Each row is a point on a tangle of strands that fork, close into loops and nearly touch. The rows are in no order.
Two points are linked if the straight distance between their rows is under 69.4. Some points are linked to none.
(89): [-22  13 -29  10  28 -19   5  35   1  -4  40  28 -41  14  10 -49 -36  19
   2 -16]
(965): [ 18  11 -46  41  37  26 -24 -15  -8   6 -34   1 -12   6  55 -37   1 -34
   6 -16]
(1012): [ 15  20  45  -2 -20 -13  -1 -26  13  -7   0 -29  15  32  -5  20   6   8
  -4  25]
(22): [ -6  -4  -4  13  -2  24  10  -3  13  10  10 -15   0  17  12 -48  -1  -1
 -21  -8]
(52): [  7 -11 -31  23   6 -47  16  10   6   5  36 -22 -29   9  13 -83  -4  26
  12   7]
(355): [ -9 -17  -4 -34  11  60  13  23 -18  16  -4   0  22   5 -14 -13   1  -6
   0 -23]
(464): [  1  -6  -9 -27 -12  36   4  63 -17  28  -4  -5  -3 -32 -64 -11   0   7
   4 -21]
(1004): [ 13  13 -44  29  10   9 -24   1 -25 -31 -32  21 -44  18  17  -1 -29 -64
  -2 -18]
(345): [  3 -27 -12  30 -15 -31 -19 -39  10 -43  26  38 -12  21  -8  -5 -39 -16
  -1  -2]
(170): [ -6  20   8  24  37  22 -22 -27 -29   7 -11  13 -39  23  16  62 -26 -13
  16   0]
(93): [-15 -38 -26 -18  11 -22  29  -7   7 -30  43   0 -24  34  24 -42  10   4
  16   6]
(1106): [ -6  38  22  17  30  -8 -24 -45   4  -8  12  19 -29  25 -13  19 -50  11
 -21  21]
(171): [ 12   4  13 -61   0  26   4  17 -26  -5 -17  13  11  10 -37  21 -13  -9
  -6 -12]
(1165): [ 22 -20  -6  -9  32  24 -18 -31  -5   8 -39  11  35 -21  34  22  37 -17
  14  13]
(1021): [ -9 -37  41 -12  13  45  14 -29   0  26  16 -26  35  17   5  14   8  11
   2   4]
(843): [ -9 -56 -22  -3  -5 -38  23 -21   9 -14  51 -11 -11  24  19 -10   8  22
  22   3]
(954): [  1  -9   2 -12  23  -6  -6   6   0 -19 -47  18  37 -45  -3  18  24  10
   0  32]
(283): [-15 -23 -16  -9 -22 -28  37 -13   6 -10  23 -21 -23  32  17 -55  21  -4
  -8  10]
(510): [ -2   7   5   2  19   1 -24   4  10 -10  -1  29  23  -7  10  52  11  -2
   7   4]
(908): [  7  10  -5  12 -14  -2   2  -4  17  -6  -5 -17  15  19   1 -51   7 -13
 -10 -13]
(229): [  2 -12   5  15  -6 -12 -20  11  23   9  -4 -12  22 -39 -10   8   6  13
   0   6]
(942): [ -7  28  37   7  -1 -13  -7 -34   2  -9  14  -6   1  42  -1  35 -11   1
   2  30]
(970): [-14  16  -7 -29 -56 -15  28  39  -5 -19   2 -16  -9  42  -8  30  10 -17
   3  -8]
(785): [ 24  21  -7  21 -10 -37   7 -33 -14 -33 -10  28 -32  45  39  26  20 -34
  14  -5]
(912): [-10   3  -5  -5  26  36   3 -11   3   7   2   3   4  19   7 -15 -25  -5
 -21 -10]
(133): [-15 -46   3  25 -28 -20 -19 -13  38  -4  37 -17  12 -17 -18  -3 -21  17
  -1  11]
(460): [-22  -5  11   1 -18  34  14  -1  -3  40  23 -48 -19 -13 -42 -38 -15   7
 -15  -7]
(1206): [-19   3  21   8 -15  13  31   2   5  31  20 -53   9   5  16   9  14  31
  -4 -10]
(789): [ -9 -29   4  -1 -10  16  -1  -2  20  -8   0 -12  43  15  34  21  33   3
   7  -7]
(694): [  6  12 -31 -26 -24   0  14  47 -17   0 -27  -4  -4 -72 -70 -13  22 -18
   8  21]
(435): [-19 -27 -39   2 -23  -5  33  43  -8  15  32 -22   3  10  33 -25  17  17
  24 -25]
(287): [ 11 -40 -13  31  15  13 -28 -48  14  -4  -4  15  25   3  32  -6   0 -28
   6  10]
(1122): [  4 -18   4   4  17   0 -16  25  13   3 -27   7  29 -54 -25  -7  18  11
   0  17]
(449): [ 22  21 -17  -3 -17 -25  24 -29  -6 -25 -14   7  -3  52  45  11  36 -29
  -4   1]
(127): [-25 -11  31   1  -8   5   0   1   4  17  30 -25   8   5 -24  18 -28  22
 -16   3]
(522): [ 32  10  58 -27 -10 -13   3 -12 -21  23 -41  -4   0 -51 -26 -16  19  28
 -13  33]
(621): [-11   7 -25 -23 -53   0  27  50  -7 -20   6  -9  -6  33 -11  -4  -4 -17
   2 -22]
(964): [-11   9   4  11  16  -2 -23  -2   9 -13   8  31   0   5  -2  38 -17   6
  -8  -2]
(440): [ 18  23  22 -31   2 -14  -1  23  -9  -9 -36  -9   5 -29 -31  14  19   2
 -17  11]
(725): [ 11 -11 -42  15 -11 -56  19  24  -3  -7  21 -15 -17  18  10 -52   5   9
  23  -4]
(809): [  5 -21  46 -16  -3  31   7 -35   2  11   0 -17  31  21  -9   1  13   1
   1  17]
(249): [ -1  29 -34 -34   1  23   2  30 -20 -16 -21  20   3  32   0  21  -5 -44
   6 -23]
(728): [ -3 -22  19  25 -22 -16 -13 -17  33  -1  18 -27  20 -10  -1   9   0  17
  -8  23]
(973): [ 31  30  20  17  31 -25 -40 -36  30 -11 -25   9  13 -27  -6   3  10   9
 -10  18]
(1110): [-22   2 -14  -2  11  -2   3  11  10  -9  32  16 -34  27  10 -51 -48  -3
 -22   0]
(359): [ -5 -38  -5  19 -20 -27 -15 -17  32 -26  26  12  -2  11 -15 -12 -35   9
  -4   7]
(782): [-25 -31   6  -5  -6  65  28  33  -8  45  18 -30  -1  -5 -25  -2   7  27
  -2 -24]
(325): [  4  -1 -20 -39 -33  18   5  56 -19   9 -14  -8  -5 -49 -67   0   1 -14
   7   0]
(655): [ -7  15 -16 -10   0  12  10 -19 -11 -19  -5  12 -20  50  30  -3 -13 -37
 -12   4]
(581): [  8  18   8 -26  -5 -19  13  24 -26 -11 -58   5   4 -64 -27  -3  29  15
  -7  21]
(31): [-13 -14  22 -20   0  22   8  12   4   5 -14  -9  41   5  18  41  36   4
  16  12]
(546): [ -3  31  13   8 -22 -19  18   7   0  -4   0 -14  19  27  45  37  38   8
  10  -1]
(88): [-14  34  42  10   7  -4 -14 -40  -2 -11  16  17 -29  44  -6  37 -38  -7
   1  17]
(1114): [ 33  -1  16 -12   1   5  11  11 -15  11 -59   8  25 -83  -5 -43  49  31
 -11  17]
(930): [ 26  39  32  31  33 -18 -36 -46  20   4  -8   2  -2 -14 -13   0 -19  12
 -15   9]
(781): [ -2 -33  24 -17  29  27 -16   2   9  24  -2   9  30 -18 -21  33 -11  10
  -3  -1]
(264): [  1  12  16 -32   7  11 -15  11  -5  -5   3  -2   1   2 -41  14 -28   0
 -15   0]
(284): [  4  -3  -4  37   1 -40 -20 -41  10 -42  17  48 -21   4   6  28 -19 -14
  10  -1]
(550): [ -4 -45   5  24  -6 -34   1 -28  19  -2  41  -8   5   5  35   5  10  37
  20   1]
(1176): [ -5  -9  10 -17  16   2 -11   5   3 -17 -27  14  32 -20   9  44  26   0
   8  17]
(414): [-22 -19   0   7 -17  44  26  16  -1  46  27 -46   8 -15  -6   2  16  21
   2 -16]
(1078): [ -7  23   1 -10 -29 -28  15  34   0 -19  -1 -12   5  15  10  54  18  -1
  10   4]
(1227): [ 22  32 -30  26  25   0 -17  -2   4   0 -24   7 -10  11  35 -33   0 -20
  -5 -21]
(212): [-26 -24 -34  15 -43   8  35  43  -5  39  43 -26   3 -25   6 -23   9   3
  29 -21]
(267): [-20   5   1  21  24 -22  11 -32   8 -15  43  26 -32  20  31   0  -8  23
   8  -9]
(814): [  6  13  41  -8  16  -4 -18  -2   8   8   7 -11   4   0 -33   6 -25  19
 -21   3]
(691): [-21  26  14  50  28   2  -9 -31 -23  -6  12  37 -45  17  22  54 -36  -7
   8 -12]
(775): [ -6 -16 -33  34 -18 -21 -18  62  21 -10  11  20  25 -24  -6  -6 -16   0
  17   0]
(873): [ 16  26 -16 -25 -18 -10  15  39 -21   8 -43  -6 -15 -84 -52 -20  27   5
   5  14]
(1151): [  9  -4   2 -11   3 -12  20  12 -37 -13 -72   9  22 -73 -11 -18  52  25
  -6  12]
(756): [ 30  13  52 -39 -31  13  12  -8 -24  35 -24 -16 -25 -47 -45 -21  10  27
 -13  21]
(861): [ 12  -5 -15  35  -4 -27  -8 -38  -5 -36  -3  39 -24  22  33  42   9 -30
  18  -4]
(90): [-37  -5   0 -13  -5  26  29  28 -12  10  29  -8  -7  28  30  -2  -6  12
 -12 -19]
(322): [ 23  34  39 -43 -28   5  26  11 -32  35 -18 -34 -26 -39 -48   5  19  11
  -9  10]
(4): [-20 -46  32  -6  15  44  -9  -9  17  26  14 -13  48  -6  -1  34   3  12
   8   3]
(298): [-34 -20  -4 -24  12  57  11  41  -2  30  20   2   4   3 -19  -8 -20  14
  -7 -34]
(859): [ 17  26  -1  20  11 -11 -21  17  16  16  -6 -15   0 -18 -25 -35 -11  12
 -18 -10]
(329): [  7 -19  -1 -35   2  46   2  45 -14  18 -20   1  12 -25 -26 -20  20   7
   3 -23]
(537): [-10  -3 -20 -26 -44   3  11  35   2 -23   9  -2  -4  31 -35 -21 -30 -22
  -6 -11]
(273): [ -7  16 -11 -51   3  30   7  34 -25  -3 -10  12  10  26 -20  27  -3 -28
   0 -22]
(251): [ -2 -44  -7  23  -1   3  -1 -55  20 -15  20  12   4  24  42  -3  -8  -7
  13   6]
(689): [-16 -18  18 -32 -18  19  11  30  -4   5  -7 -27  13 -20 -31  34  12   3
   8   2]
(32): [-25  10 -20 -21 -12   6  16  21   9 -17  20   6 -27  33 -15 -38 -41 -16
 -24   0]
(605): [-12   1   7   7 -12  12  18  10   1  11  23 -20   5  26  26   9   8  21
   4 -25]
(1099): [ 21  -4 -32  13  42  35 -27 -17 -17  18 -40   7  15 -13  35 -20  13 -27
   8 -24]
(155): [  9 -18 -16  30  20   4 -36 -35  10  -8 -11  26   9  -4  17  16 -16 -28
   5   2]
(523): [ 24  36  -2  16  40 -23 -40 -13  16  -8 -39  26  18 -38  10  15  20   5
  -5  15]
(1223): [  9  22  49 -49 -19   0  13   4 -31  24 -15 -31  -9 -15 -41  30  12   4
   2  24]
(618): [ 24  13  -3   8  50 -16 -36 -17  -5 -10 -51  34   7 -44  20  40  12 -17
   5  23]
(1002): [-42 -29 -23  -9 -12  25  46  25  -7  10  38 -19  -5  26  41 -32  10  11
  12 -29]
(797): [  9 -23 -45   3 -28 -44  17  34  -9 -22  25   1  -9  11  -9 -33  -7  -6
  26  -3]
(878): [ 15   0  50 -19 -20   7   8 -42   7  -4 -10 -29  23  30 -15   2  15  -8
   7  28]
(956): [-20 -29 -20  19 -48  32  30  12   8  46  33 -37   5 -36 -10  -9  25   1
  19 -19]
(94): [ 24   0 -25   4  37  17 -31   2  -2   9 -28  24  30 -20   7  -9  11 -26
   6 -18]
(1141): [ -5  24 -31 -23 -12  21  13   2 -16 -30 -15  23 -22  54  11  13 -20 -52
   0 -10]
(1152): [ 25  24 -25  33  -2 -32 -13  -1  17   1 -11   1  11   7  20 -47   3  -2
  -2  -8]
(732): [-31  16  12  24  26  -9   7 -16 -11  -3  41  42 -37  24  37  37 -22  18
   5 -16]
(558): [  2  -3 -11  26  21  12 -35 -26  15  -9   4  33  -9   1  -4  20 -40  -8
   0   7]
(945): [  4  38  29 -34  -6 -21  -2  15 -12  10 -22 -17   5 -24 -26  45  17  12
 -10  18]
(1229): [-16  32 -23  30  27 -29  -5   4  -5 -14  26  42 -52  13  20 -23 -30   5
  -5 -16]
(1170): [  1 -21  -3 -19  38  27 -34  13  12  17 -11  29  22 -24 -20   7 -18   9
  -2 -10]
(459): [-10 -34   3  19  -5   0  -2 -17  23  -1  28   6  28  15  50  15   8  17
  15   0]
(898): [  0   7 -13  37  23 -38  -1 -19   7  -7  32  24 -25   4  32 -26 -15  19
  -3 -18]
(731): [ 11  29  10 -10 -16  -7  17 -11  -4 -12 -21  -3  13  41  38  35  44 -20
   7   7]
(901): [-10  20  -8   5  25  27   4 -17 -10   2   9  19 -22  27  22  10 -28 -24
 -14  -3]
(137): [ 29  -3  -5  11  35   4 -37 -26 -15  -8 -52  11  12 -31  31  30  21 -33
   9  13]
(1156): [  2  50   1  -1 -26 -28  -7  20   1  -2  12 -30 -26   8 -44   1 -35   6
 -18  -4]
(687): [  9  -1  -3   3 -54 -37  13   4  12  -1  12 -37  -8   8 -10  -7  14 -10
   0   3]
(109): [  6  33  18  28  18 -21 -25 -37  21  -4   6  15  -9   5 -14  -9 -37   5
 -30   6]
(904): [ 27  -9  -8 -14  36  16 -40   4  -1  11 -26  33  15 -30 -17  -2  -9 -14
  -3  -3]
(984): [ 41   2  29 -24   5  -6   0 -15  -4  10 -50  -8  18 -53 -12 -31  38  15
 -13  16]
(219): [  5   4  -7  32  -8 -45  10  -6  16  14  24 -30 -26  -2  11 -56  -4  25
 -10   2]
(337): [-13 -14   2  16 -19 -34  21 -26  13   0  33 -26 -29  25   4 -48 -13  16
 -10  12]

A fork is a point with three links, a tip a point with one. Leave the first point through the second and follow the links. Name the first fork or tip that comes.
(537), (621) | (1176)
(89), (1229) | (170)
(109), (930) | (1165)
(1206), (605) | (414)
(797), (725) | (459)
(1223), (322) | (581)
(904), (94) | (127)
(93), (283) | (797)

How many points has the smallest loop of links through each point below? Write none if it is on no loop.
(1176) | 10
(785) | none
(522) | 10
(414) | 8
(298) | none

A piece is all that can be reached along the links. How many separate loops has the piece of each point below (a circle has one, a figure eight two, a Y none), and how many tips (points with one link)?
(546) | loops 1, tips 2
(965) | loops 0, tips 2
(1002) | loops 2, tips 0
